A landscape with many valleys, sampled at points; each row gives a point and its height.
A ball rolls from a point to the lowest of its 2 nearest points, and stops where none of them is lower. Distance is the straight distance between rows; heights are no part of it.
(1634) h=199: [ 21   2  22   9   3 -15 -18   3  -3  -6  14   2   9   4 -24  12 -28  23
  -1   0  17 -17  -3  13   3 -13 -16]
(1329) h=397: [  2  12 -23  -4  21  -6  -4  -4   1  -4 -26  -7  -4   7  20  -3  -3 -17
  10   6   0   4  15 -17  -9  34  25]
(878) h=350: [  5   7 -12  -9   9 -21   0  14  -9  -9  -4  11 -14 -14  -8  13  11  -1
  17   8  16 -16  -2  -3 -18 -15 -26]
(539) h=575: [  8 -13   3  -2  24 -20   9  20   4  -5  15   9  -8 -16   8   5  14  -1
 -10  10 -16 -13 -10   0 -13 -32  -9]
(509) h=608: [ 12   9  26   9 -16 -16  -5  17  17   8 -25 -12  19   9  -2  -8 -11  10
   6 -10  -9  -8   6   0   9  -3  12]
(1112) h=563: [ -8   1 -19 -14   1  33 -10 -12 -11 -27   1  10   8  11  -2 -20 -15  -2
   1  24  22 -12 -12  11   4  -6   2]
(1080) h=611: [ 14   2 -16 -16  -8  18 -17   7 -12 -20 -15  13 -16  10  -8   4  -7 -17
   5  20   0  -3 -17  -1   0   0 -37]
(114) h=395: [ 11   7  14   8 -23   6 -15 -17 -14  11   4   4  -1  -4 -23  10  18   4
  -8 -14   7  38  -4  -2  -5  -1 -22]
(449) h=500: [  2   2  -9  21  18   2  20  15  -4   4  10  -3  -1  -7   5 -11  28 -14
  -5  -5  -6   8  10 -12  14   3  -6]
(1102) h=214: [ 19  -9  -5  -1  13 -10  -9  -5  -2 -14   4   6  -3  -6  20   6   6  -9
 -20  20 -19 -26  -2  -6 -26  11  -7]
(767) h=618: [  8   1  -6   6 -15  30 -13 -12 -16  -4   0  16  -5  15  -4  -2  -1 -18
 -13  28  -1   4 -14   0 -10  10 -22]
(652) h=581: [-16 -14  -7 -13  11   1  15  33   2   4  14  24 -18  -9  14  10  24 -14
 -13  19 -11 -16  -8 -13  -6 -26  -4]
(498) h=567: [  4   1  13   4   7  -7  10  19   3  -1   1  -9   4  -6   2   7   5  -2
  -2  18  -2 -12   0  -3  -6 -24   9]
(712) h=277: [-11 -10 -17  -4  -9  22  -3 -12 -21 -10  11  -7 -13   0   0  -7 -10  10
   9  -7   0 -16 -16  14   2   5 -20]
(1178) h=541: [ 10 -22  10 -16   0   7  10 -11 -14  22   9  -8 -16  12   8  20  -4  16
  -3 -10   7  -7 -13  21  19  -5  25]
(655) h=111: [  7  17  -3  -7   1  21  -8  -1   6 -15  -1  26   5  12 -12  18   1 -12
  -6  38  28  14   1 -12  -4  -4  -5]
(756) h=351: [-19   0 -10   7  21 -14  11  -7  -2  15   4 -13 -15 -10  -4   2  10  -1
  21 -30   1   9  21   0  18  29  -4]
(1202) h=491: [ -2   2   9  -5  21 -18  20  10  26  19 -13 -11  15 -11   8   2   5  -2
   6 -12  -5  19  16   8   7 -14  30]
(666) h=583: [  6  -2   2   9  -6 -17  -7  18  -9  -8  18   8  -9 -31   1  13  11   4
 -13   7 -12  -8 -20  -2 -30 -30 -20]
(701) h=223: [  0  16  21   3 -29   0   0   2   7   3 -17   1  16  -8 -21  12   8  21
   7  -5  15  17 -11  -1  -1 -31   2]
(221) h=586: [  2 -16   2 -12   5   5  20  35  12   3  -5  18 -16  15  22   5   4 -12
 -12  12 -20 -26  -6 -12   7 -17  -1]
(414) h=596: [-32   9  -5   6 -33  17   9 -21  -8  19  -3   8  -3   7  -5  11  17   4
  -4  -3   8  21   1  -6  -1  10 -10]
(618) h=216: [ 14   4  -4  11  -7   6  -3  -9 -22 -13   8  -6   5  -4 -12 -13   0   6
   8  -4  15  -3  -3   9   1  -2  -6]
(768) h=475: [ 20   6   0   2  33  -4  21 -10  -3  -7  16 -29  13 -16 -11  -4   8   4
   3 -15  17  21  10  16  -4  -1  35]
(909) h=337: [-12  -8  -6   1   6  27  16  -6 -27  -7  -5  -2 -30   2  -4  26  -4   7
   1 -27 -16  15  -5   2 -10  24 -22]
(1067) h=444: [  5  11  -3 -20  -3  27   2  -3  -5 -21 -27   6   5  11  -7  21 -10   0
  15  12  27  15 -13   4  -3   0  24]
(502) h=624: [ 29  -5   3 -21  10 -32 -14 -21  12  16  15 -17  15   3 -14   6 -18  13
  20 -20  10  -7  14  26  -7  -3  21]
(1486) h=182: [ 10  14   5  -1  19 -12   2   1   5 -20 -25 -10   8 -13  -4  25 -12   6
   7   0  -6  11   2  -8 -23  -4  14]
(686) h=209: [ -9 -12   8  13 -21   2   3   0  -7  16  23  17 -21   9  -6   8  -7   8
  -6 -12  -4 -17   3  -4   6   6 -33]
(1584) h=118: [ -3  -8  -4   6  -3 -13 -19  10  11  -4 -22  -5   0 -15  23 -28   5 -22
   0  -2 -40 -11  -7 -19  -7  14 -14]
(737) h=458: [-29   1   1  12 -25  -1   3   3  -3  -7   8  -4   3 -27  -8   7  -1  32
  -2 -15 -13   2 -14   6 -19 -27 -17]
(944) h=582: [-18  -9  -7  -5   3 -16  -5 -12  -2   8  18 -15   6 -25  -6  -4  -9  18
  17 -17 -10 -10  -3  21   1  -9 -11]
(472) h=382: [-22 -14  -3  -1   9  21  17 -10  -3   3 -19 -13 -11   2  19  14 -15  21
   6 -22 -19   9   5   6   0  24  26]
(857) h=408: [ 22   2  16  -1 -16  24  -4 -24 -21  12  10   3   4  12 -15  15   7   2
  -9 -10  18  30 -17  13   9   3  -2]
(385) h=272: [  1   6  23  15  10 -11   9  18  31   5 -35  -2 -11   6  -4  13 -12 -16
  -4 -15 -24  -3   9 -26   7  15 -10]
(999) h=114: [ 22  24  15  29  -1   0  -1  -5   5  -4  11   5  21  14 -21  -7   8  -9
 -14  17  20  22   8 -13   8  15   3]
(276) h=533: [-10   1 -10  -8  -2  20 -16 -25   7 -16  12   9  16  14  17 -19 -20   2
  -4  24  17 -16   2   5  -2  10  23]
(174) h=427: [ 11   0   3 -14  -4  25  19 -10 -12  -1 -18 -10  -1   1   8  14  -2  15
   5  -5  14  16 -13  13   1  -4  39]
(1356) h=333: [ 10 -21   7   4 -10 -37 -21  -2   4  22   8  -2   2   1  -7  -2 -11   8
  -3 -15 -24 -24  13   7 -10   7 -21]
(257) h=594: [  8   6 -11   9  -2  -8 -25   9  -7 -31  14  12   2 -20  -4  -3   5   3
 -15  26  -4 -10 -14   2 -27 -26 -21]
(1432) h=132: [ 24  -1   5  -3   3  -2 -22 -13   3 -14   9  14  21   7  -2  -4 -12  -3
  -8  15  15   9  -6   3  -7   0  10]
(665) h=576: [-28 -13  -9 -14 -12  19 -19 -23   0  10  25  21  -6   9  13 -12  -2 -10
 -14  14 -17   1  -7   6   1  13 -17]
(660) h=358: [ -2   4 -16  -3   0  -9  -1 -14   1   7  -6 -22   4  -3  14  -8  11  -7
  12   7   0 -15  28  -3 -17  27  27]
(320) h=275: [-17   1  -2   2 -18   6  -5  -3   5   9  11  18  18  -8   5 -20  25 -24
 -20  21  -5  17  -8  -7  -5 -15   5]
(1700) h=418: [-22   4   3  23 -20  -8  -5   7  -9  -9  24  -4  -3 -21 -11 -15   8  13
   1 -21  -6  -8  -1   3  -2 -10 -37]
(1000) h=396: [  5  -5 -21 -41  -6  -4 -17 -26  17 -20   9  11  -3  -7  -4   8 -19  17
  -2   8  25 -12 -18  24  -8 -38  -3]
(1648) h=219: [-16  -4 -10   2  -6  -7  -5   1  -7  12  38  13  -9  -7  -1 -10  29  -3
 -12  19   6 -15  -5  -4  -4 -23 -16]
(1360) h=524: [-29  -9 -27 -22 -12  15 -12  13   0  -1   1  21  -6   3  10 -26  11 -26
  -1  25   3  -2 -11  -8  17 -15 -14]
(206) h=646: [  9  13  14  22  -2  26  24  19 -18 -17   2  -4 -12   5  -8  -1   9   1
 -23  -9  -3  17 -12  -5  18  -3 -19]
(1553) h=587: [-19  -4  -5  -9  -4   6  15  30   1  -9   9  31 -13 -25   0   6  28  -8
 -13   1 -10   6 -19  -8  -7 -28 -23]
(480) h=493: [-26  -3  14  12 -20  -5  -4  -8  10   9  12  -5  28 -14  -5   1  -6  27
  -3 -19 -24  11  -3   2  -8 -18   1]
(1069) h=625: [-11   1 -16   8 -17  35  10   2 -24   1  -9   7 -21  13  13  -9  11 -14
  -8  14 -11   7  -6  -8   3  21  -9]
(1300) h=360: [  9 -17   9   8 -15 -20  -8  10  -8  14  13 -15  -4 -11  15  -3  -2   6
  -2 -12 -29 -35  -8   0 -11  -5 -20]
(1570) h=136: [ 17  10  -1  -8  29 -10  -9  -6   8 -27 -18 -10   8   6  -7  13 -24   0
   9   7  15  -4   6  -4 -23  17  40]
(778) h=252: [  9  -8  22  -3  -3  -9 -21 -12  13  -2   2  11  20  -6  -4  16 -30  15
 -10  -5 -18   3 -12   4 -14  -8  -8]
(17) h=606: [  1 -13   0 -11   3 -12  -9 -24  -3  14  28  -8   3  -3 -10   5 -10  26
  14 -14  20 -12  12  27   5  -9   8]
(409) h=154: [  8  25  14  36   4  -8  -7  -2   5 -14   3   4   2   2 -14  -5   1 -13
 -12  -5   4  13   5 -16   7  17 -23]
(1036) h=67: [ -2   9  -7  -2 -11  37  -4   5   2  -2   8  30   3  30 -20   4  12 -14
 -14  35  26  22  -9  -6  20  -5 -16]
(250) h=420: [  4  23  -2   7  27  -8   8  -6  11  -3 -20  -6   0   5  -1  11   9 -20
   7   1   9  22  16 -20   0  22  26]
(396) h=609: [-11  25  11  11  -7   4   3 -28  12  12   8  18   9  12 -28  21  15  -4
  -5  -9  27  29  16 -11  10  17   4]
(889) h=313: [ 13   8   3 -16   2  -2  -1 -20   1  -1   0  -6   4  14 -14  17 -16  16
  14  11  33 -17   4  16  -9   1  28]
(319) h=599: [ 19   1 -18 -20  23 -10  -2  15   3 -10 -20   5 -26  14   9   4 -10  -8
  15   9  -1 -29   0 -11   3   7  -4]
(1291) h=196: [ 31  -4  18  -1  11  -7 -26 -11   3 -19  13  15  29  -6  -6   9 -30   8
 -18   2   1  13 -17   7 -21 -18  14]
(926) h=517: [ 13 -10 -18 -44  19  22  -9 -27   5   5 -11  17 -10  15  13  21 -23   6
   5  -1  16  10  -5  26  27   7  23]
(340) h=515: [-10  -9 -11  -9 -10  14  -3  33  -3  -4   1  11 -10  -2  20 -38  19 -37
  -1   9 -22 -11 -13 -14   6 -10 -16]
(848) h=298: [  7 -13   4  -1  11 -17  23  40   0  -2 -14  -2 -31  -9   1   1  15  -8
   9 -30 -14 -14   6 -18   9  11 -21]
(691) h=103: [ -2  12  12   5 -23   9  -1  20   1  10   5  34  -4  18 -21   8  15 -10
  -9  18  11  10  -5 -11  14  -3 -33]
(77) h=232: [-28   2  -3  13   2 -20  12  11  12   8   1   9  -4  -7  -4   1  16 -14
   1   9  -3 -21  25 -14  -9   0  -6]
(1560) h=311: [ 46   5   0  -7  -5   2 -25 -15 -23  -9 -11   2   0  17  -9   3   2 -16
  10   8  11   7 -14  -8  -2  24  -7]
(946) h=536: [-14  -3 -30 -13  -1   3 -28  -3   9 -15  -7  13   4  -5  17 -29   8 -29
  -1  22  -7  -1  -9  -8  -2  -9  -7]
(436) h=246: [ 20   6  26  13  -6 -12  -4  12   3   7   0  12  -9   9 -22  11 -15  19
   8 -12  10  -5  -6   7  21 -17 -25]
(1571) h=535: [  6  -6  15  16  11 -14  -3   1  11   4  19 -18  26 -10  -5 -24 -16  -2
   0  -1  -7 -13   7  13   7 -18   6]
(920) h=268: [ 27   7  -6   5  -8  -4 -28 -10 -15  -3  -3 -15   7   4  -6 -23 -10  -5
  16   0   9  -3  -2  -1   3   7 -17]
(486) h=605: [ 16  14 -18 -14 -11  17  -3  16 -13 -16 -18   4 -15  10 -14  -9  14 -16
  23  16  19  10 -14   8  16  -6 -25]
(395) h=359: [  7  -6  -8 -31  -2   6 -12 -31  -7  -9   3   4   0   3  -4   9 -24  17
   1  11  25 -11  -8  19   0   0  10]
(140) h=274: [ 15  -3  26  14  21 -10  15   8   3  10  13  -2  -2   6 -19   6  -5   9
   0  -5   3   3   5  -1  21  -8 -16]
(791) h=639: [-19  10   4  21  -5  34  22   3 -10   1   3   7  -1  11 -12 -11  18  11
 -15  -2  12  22 -13 -11  27   1  -7]
(1321) h=326: [-18   2   1  20  20   0  13 -14  -6   1  19 -15 -10  -7 -14   1  -3  10
   6 -23  -2   1  21   2   0  34  -9]
(1338) h=603: [-24  17   1  19 -14  -8   3 -18   0   9   9  15   8   0 -23  14  19   0
   5   2  18  16  12 -13 -10  17 -10]
(48) h=370: [  4  17  -2  13  -4  -9 -10  11  -8  -6  -8  11 -14  -1  -7  15   4  -5
  -2   7  -5  -5  -2 -15 -31   6 -30]
(1124) h=415: [-25  -3   2  -6   4  -1  13 -14  13  13 -13 -17   7   2  21   9 -20  20
  -1 -12 -10  -3  18   1 -14  23  45]
(637) h=248: [-24   5 -14   2  -1  10   6  -1   0  -1  33  19  -4  -6   3  -8  32 -19
 -29  33   8  -2  -6  -8  -8 -19  -1]
(549) h=559: [-18  -4 -15 -17   6  26  13   3  -8  -9 -15   9 -16  -2   3   1   9   1
  17  -8  11  26 -16   9  20 -17 -10]
(960) h=36: [ 22  10  13  28   0   3 -16 -13  -7  -7  32   4  20  12  -4 -14 -11   0
 -21  12   6   6   3  -5 -13  12  10]
(824) h=590: [ 24   1 -10  -7  19   7   2  17  -5 -11 -25   6 -18  28   7  -6  -2 -18
  12  31  17 -25  -2  -6  13   6  -2]
(1654) h=384: [ -3   5  -1   3 -10  -5  20 -20 -15  13   2 -20  -2 -10  -5   8  17  12
  11 -16   6  17   5  10 -15   5  16]
(196) h=307: [ -8   1  -1 -19  32  -4   9  -7  29  13   4  13  -1   8   8  35  -3  -3
 -12  21  13  -9  16  12   8  -6  25]
(516) h=174: [ -9 -14   9  16 -18   1   9   5  -9  16  24   7  -3   5   0 -13  15  -3
  -9   2  -6 -22  -1  -2  10  -3 -17]
(950) h=514: [ 33  -3  16  10  21 -10   1   9  10   0  24 -40  26   5   1 -33 -10  -5
   2  -5  -6  -6  16  13   8   1  19]
(507) h=383: [ 11  14   9  18 -20 -16 -13 -16 -12   0  -3   4  -4 -11  -9  26  18  -5
 -13  -2  -6  19  -8 -11 -30   6 -22]
(1582) h=191: [ -4   1  12  11  -2  -6 -15  -8   9   0  -9   6  -3   9  -8   2 -15  -3
  -4 -15 -12  12   8 -15   1  30 -25]
(266) h=286: [ -1   2   7  13  -1 -12  21  32  13 -14 -30   4 -17  -2   5   2   2 -23
  -5 -20 -30   2   5 -31   2  25 -27]
(696) h=467: [ 18   6 -13 -21   8  19 -19  -9  -3 -24 -28   2   7  15 -16  -3 -22   0
  23  -4  32  22 -15   8  16  13  15]
(1204) h=115: [ 27  -2  12 -12   7  -2 -27 -12   1 -18  20   8  12  -1 -14  23 -34  22
 -10  10  11  -5 -17  27  -4 -31  -2]
(695) h=549: [ -4 -16 -13  -1  14   7 -20  -8  -4 -17  15   9   5  -9  22 -30   5 -29
 -17  12 -21  16 -14  -3   4 -10  -6]
(886) h=633: [ 20  -2   9   4 -14  -2 -13 -13   4  -4  -4 -22  23   8 -10 -20 -19  12
  16 -20   7  10   5   5   1  18  27]
(1193) h=312: [ -4  -1 -17   1  21  -5  22  41 -11 -15 -15  -9 -23  -6   8 -12   6  -2
  17 -16  -1 -11  -4  -8  16   1 -24]
(1320) h=256: [-12   8  20  28  -2   1  37  10   7   2   4 -27  10  -5 -12  -3  -3  20
  -4 -23 -13  10  20  -1  10   2   6]
(600) h=317: [ -3 -10  -6   3  12  11   5  -1 -23  -6   8  -9 -15  -8  -7  13 -13  17
   9 -24  -9   2 -12  10  -7   5 -23]
(142) h=642: [ 21  -8   7 -15  12 -15 -10 -15  17  -2  19 -24  31   5  -5 -15 -30  10
   9 -23  11   2   4  23  -5   3  36]
(619) h=619: [ 10  12  23  13 -27  -7 -15  -2  22   8 -12 -10  33  11  -4 -21 -18   4
   7 -12   4   2  15 -10   5  18  26]
(435) h=331: [  2  -1 -13  -4  15  -9  14  29  -5 -17  -4   1 -25 -15 -17   0   5   6
  30  -2  18 -11  -2  -8   6 -11 -26]
(947) h=592: [  0  -8   9   1   0   2  14  21  -2  14 -18   3 -21  13  19   9  -5  -2
  -5  -8 -14  -8  -4  -8  12   7   0]
(559) h=477: [-10  -5  -6  -1  23 -16  13   6  11  11  11 -11  12 -16  14 -16  27  -5
  -4   4  -6   2  16   6   3 -18  26]
(601) h=131: [-15   7  19  16 -25  -5  12  22   9  14  12  16  -5   9 -17  -4  23  -3
 -12   5   5  -7   6 -12  20  -8 -22]
(564) h=490: [-15  -6  -5   7  18  -6  14   7  -4  11  31  -9   5 -22   8 -19  29 -12
  -9 -14  -8  13   3   1  11 -11   0]
(418) h=570: [ 30   3  -3   0   2  -3  -3  -1 -17   8   7  -6   3  14  11 -12  16 -19
  -4  22  12 -17   6   3  13   1   9]
(976) h=562: [-16 -19   1  12   2  20 -11  -8   3  -2  10  17  10   5  18 -15 -11 -10
 -19  -1 -20  13 -10  -8  10   4 -12]
(702) h=579: [ 41  14   6   1   6  -2  -2   9 -11 -12 -16   6  -4   9   3  -4   9 -16
  -4  34  13 -12  -6 -14  -6   0   2]
(1319) h=387: [  1   3  10  20 -30 -15  -5  19  -8  -1   0  -3  -6 -15  -3 -17   8   7
   1 -20 -25 -14  -2  -8  -3  -7 -30]
(1544) h=156: [  7  13  15  -2   1   9 -19 -10   9  -9  13  23  22  17 -17  11  -7   0
 -20  33  32  17  -9  -4  -8 -13  11]
(360) h=192: [-34  -8  10  13  -3  -8  24  33  10   2   7  -4  -6  -6   8  -5   4   2
  -8 -11 -20 -13   9 -10   0  -9  -2]
(120) h=632: [-25  -2   3  13 -11  35  19   6 -17  12  11   9  -8  14   8  -6  21  -1
 -19   1  -6  14   2  -3  20   5   6]
(1316) h=308: [ 13  -4 -14  -6  12 -12  -7 -18   8   1  10 -12   8  -9  23   1   5 -15
 -13  10 -16  -5  21   1 -28  35  37]
(537) h=270: [-16  30  10  15 -49  -1   5  -1   2   2 -14  -2  12  -3 -20 -16  14  14
   1  -7  20  20  -1 -10   7  -8 -12]
(1063) h=135: [ -3  14  18  17   2 -12   4   8  15 -20 -17  -5  21 -22  -4  16 -17  21
  -4   0 -17  15   3  -5 -22 -17   9]
(883) h=555: [ -2  -9  -7  -2  22 -23  -5  -4  11  -1   8 -14  10  -2  12 -17 -17   4
   8  -3 -12 -14  13   1   4   3   8]
(1241) h=604: [-14   4 -25  -4 -25   3 -18   7  -4 -14   6  11  -5 -16  -3 -17  12  -1
  -3  24  -4 -19  -6  -5 -33 -10 -23]
(994) h=539: [-14  12   6  15 -28   8  13   3   4 -11 -13 -29  16 -10  13 -18  -1  15
  -1   6 -10  -9   4  -1 -24 -12  18]
(306) h=230: [ -7 -17  -1  -4  -2  -7 -29 -11   4   9  -9  15 -16  10   1  14 -17   6
   1 -18 -22  -5  -8  -4  -1  25 -34]
(145) h=251: [  3  -7  28   9  14 -25  14  12  26  21 -12  -6  -3   2  -5  18 -15   2
   3 -29 -23  -3  16   2   1   4  -9]
(1079) h=266: [ -5  -8  -6 -10  17 -21  13   0  15  15   9   7  -9   0  12  18   6  -9
  -5  10  -2 -19  22   1 -10   4  10]
(428) h=508: [-26 -13  -4 -13   4 -16  14  10  20  32 -22  -3 -15   0   8   8   5 -14
  17 -23  -9  -1  20  -5  15   8  13]
(1509) h=172: [ 14  -7 -14   8   0 -15 -18  16   0 -13  -5  12  -1 -14  11 -15   6 -20
 -14  17 -29 -23  -5 -12 -18  -2 -29]
(1233) h=598: [ -8  16 -11  -8 -35  17   9  30 -13  -7 -16   0 -13   3  -9  -8   6  -4
   8  23  19   2 -16  -8  13 -25 -19]
(1438) h=379: [ -7  -3 -15 -22   7 -17 -10 -14   3 -11  16  12  -6 -21  -5  13  -4  13
   9  16  26 -20  -3  13 -18 -17 -17]
(993) h=518: [-30   2 -14 -16  -6   4   3  -4  10  19 -24   8 -12  10  12   3   3  -6
  17 -11   3   6  23  -3  12  19  15]
(1017) h=564: [ 33  -5  -1   1   3 -12   6  20 -15  11  -6 -19  -9   2   5 -15  17 -13
   5   1   1 -13  -7  -2  16  -4  -3]
(1040) h=551: [ 11 -14  -1 -16 -19   6   9  -2 -10  25   2 -12  -5  16  16   1   6   4
  -1   9   9 -16 -15  17  20 -22  21]
(1562) h=356: [-23 -12  -4  -7   3  17   3  -5  -4   1 -18   9 -11   3  14  18  -8   7
  -2 -18 -33  20  -7  -4  -5  25  -2]
(1138) h=501: [-19 -10   8 -11   1 -11  23  20  19  37 -18  -9   2  -1  13   7   6  -2
   5 -13 -12   2  13   1  17 -17  27]
(1098) h=226: [-15   2  17  17   6 -17  30  15  13  17   3 -15  -2  -4   1  12  -3  14
  -2 -21 -18 -10  26   1   1   1  -2]
(777) h=495: [ 13  -1 -13 -33  22  12 -20 -25   2 -16 -27  11 -12  15  -4  25 -29  -1
  17  -5  21  16  -9  10   9  21  18]
(510) h=534: [-34  13 -20 -14 -18  18   1 -17  -7   5 -17   3  -5   3  10  -4   3   8
  22   8  24   7   4  -1  10  10  19]
(905) h=407: [ 10   5   5   0  -6  15   7 -25 -29  -9  -8 -21   2 -10 -11  19   1  25
  10 -15  21  14 -10  15 -15   2  22]
(490) h=509: [ -9 -15  -8  11   4   9   5  20  -1  10  -2   9  -8  -4  21 -18  26 -31
 -12  -3 -23   7   2 -17  21   6 -12]
(1205) h=557: [ 13 -12  -1  -9  -4  -4  17  16 -13  29  -5 -19  -5   1  25  -7  28 -18
   1  -1  -7  -7  -4   6  21 -21  25]
(130) h=597: [  8  -7  25   3 -19   1   3  19   1  12 -30  -7  -5  11  11  -4 -10   3
   3 -17 -26 -12  -9  -3  15  -8  -8]
(675) h=532: [  9 -18  -3 -41   4   4   2 -24   6  20  -5   5 -12   8  27  23 -16  14
 -10  -5   5   1 -12  30  20  -3  30]
(1698) h=293: [ -4   6  12  32  19   2  25  -4  -3 -16  -4 -27   0 -10 -10   2 -15  16
   2 -18 -14   2  16  -4 -13  29   5]
(1275) h=591: [ -9 -19 -20 -25  -5   0 -19  -8  -8   4 -10  -8   2   3  24 -38  -7  -6
  18  -4  -9 -23  -6  12  27   2  -4]
(362) h=593: [ -9   8  -5 -14 -22  10  12  43   1 -17  -2  18 -18 -11  -8  -7  21  -5
  -3  13   9  -5 -22  -7 -10 -37 -21]
(649) h=262: [ 10  -8 -22 -14  12   6  -8 -19  -3  -8   7  -8   4  -9  30  -6  15 -12
 -20  19 -10  -3   1   0 -28  14  22]
(1075) h=285: [  4 -18  13   7  -5  -8 -27 -23  -3  13  13   6   1   9  -2   8 -31  16
   0 -14 -19 -10  -5  12  -6  14 -21]
(310) h=240: [ 18   5  -7 -16  10 -15  -9 -17  14  -6 -13  -5   4  13   4  20 -18   3
  11  16  19 -21  16  -2 -19  17  25]
(1263) h=353: [ -2   4   1 -24  13  -7   8 -14  23   8  18   7  10   9 -12  23  -5  19
  -1  19  38  -8  17  15  -2 -13  39]
(1184) h=574: [ 18 -13  -9 -12   3 -14 -25  -2   4   5  -6 -17  11   1  13 -36 -11 -11
   9  -8 -13 -18  -3  12  19  -8   2]
(1053) h=496: [ 40   2   7  11  30   3   8   2   1 -15  14 -29  28   2 -13 -16 -10  -2
   3 -12  15  11  12  19   7  12  32]
(629) h=588: [-33 -14 -18  -3 -29  15  -9 -18  -8  21  13  19  -6   8   0  -4  17  -4
  -5  -1  -6   6  -1   1   4  18 -22]
(1501) h=338: [ 40   5   3   0  -9   4 -34   7 -12 -10 -31   0  -7   8  -2   7  -9 -10
  -3   0 -17   5 -20 -12 -14  19 -25]
(1642) h=459: [ -6   5 -13  -8  30  -5  15  -8   3   1  16 -16  16 -20  11   0  14  -4
   5   0  15  15  24   7  -6  -4  45]
(403) h=607: [-13 -15 -24 -24  -4  15   2   8  -8   7 -18  -2 -14  15  19 -14  -9   0
  14   4   2 -26  -2   6  20   1   2]
(972) h=368: [  6   5   8   0  14 -17  15 -14  -4  19  -5 -19 -15  -5 -12  20  10   2
  17 -25  -5  20   9   1  -2  20   4]
(311) h=438: [ -9  12 -15   3  45  -3  14  -6   8  -2   2  -6  -4  -8  -2   5   8  -9
   8   3  14  17  26   2   3  14  23]
(190) h=556: [ -6  17   9  22 -15  -8  16  13  -4   0   2 -16   7 -10  -7  -1   7  19
  -5  10   3 -12   3  -4 -17  -5  10]
(1581) h=241: [-16 -16   7  12  -8 -13   2 -18   2  32  16   9  -9   9 -10   8  -1   9
   7 -25  -7  -5  14   3  10  14 -29]
(97) h=276: [ 10 -14  24   1  27 -12   7  11  16   7  -3   5   4  -3  -7  17 -11   7
  -5 -16 -21  10  -5   4  12 -13 -12]
(858) h=519: [-10  -7   5   8  -9   8  -3 -10  -5  -6  -6 -14  11  -9  12  -6  -4  10
  -5  -2 -19   8  -9  -3 -14 -10   7]
(456) h=494: [-30  10  -9   9  -4  20   0 -12   6  -9   0   1  19   2  15 -17  -4  -6
  -5  20   2  -1   8  -7  -6   9  33]
(72) h=454: [-18  -3   4  11   0  11   4 -17  11  -4   7 -16  23   4  13 -11 -22   7
  -4   1  -3   8  22  -6 -19  18  48]
(163) h=183: [  7  21  17  20 -10  -9  -2   5   3 -11  -7  -8  20 -13 -20   8  -5  13
  -6  -7   1  28 -10  -5  -5 -22   4]
(71) h=550: [-18  10 -14 -10  -4  18   6   3  -6 -15 -15  -8   8  -6   1 -12   3   4
  20  -5  15  21  -3   3  16  -8  15]

Call two points neighbours if one is among the 2 nearest of the other. Go from one point of each pair to the other, from neighbour to neighbour, staying as low as possible. Name the highest point that can't be avoided.
(1098), (1204) => (97)
(1570), (1098) => (1263)
(1432), (1204) => (1291)
(1570), (1063) => (1486)
(1432), (1036) => (1544)

For each start below, name the point where the ball stops.
(539) => (960)
(276) => (618)
(777) => (1098)
(791) => (652)
(824) => (1098)
(114) => (1098)
(1184) => (1584)
(1319) => (960)
(1438) => (1098)
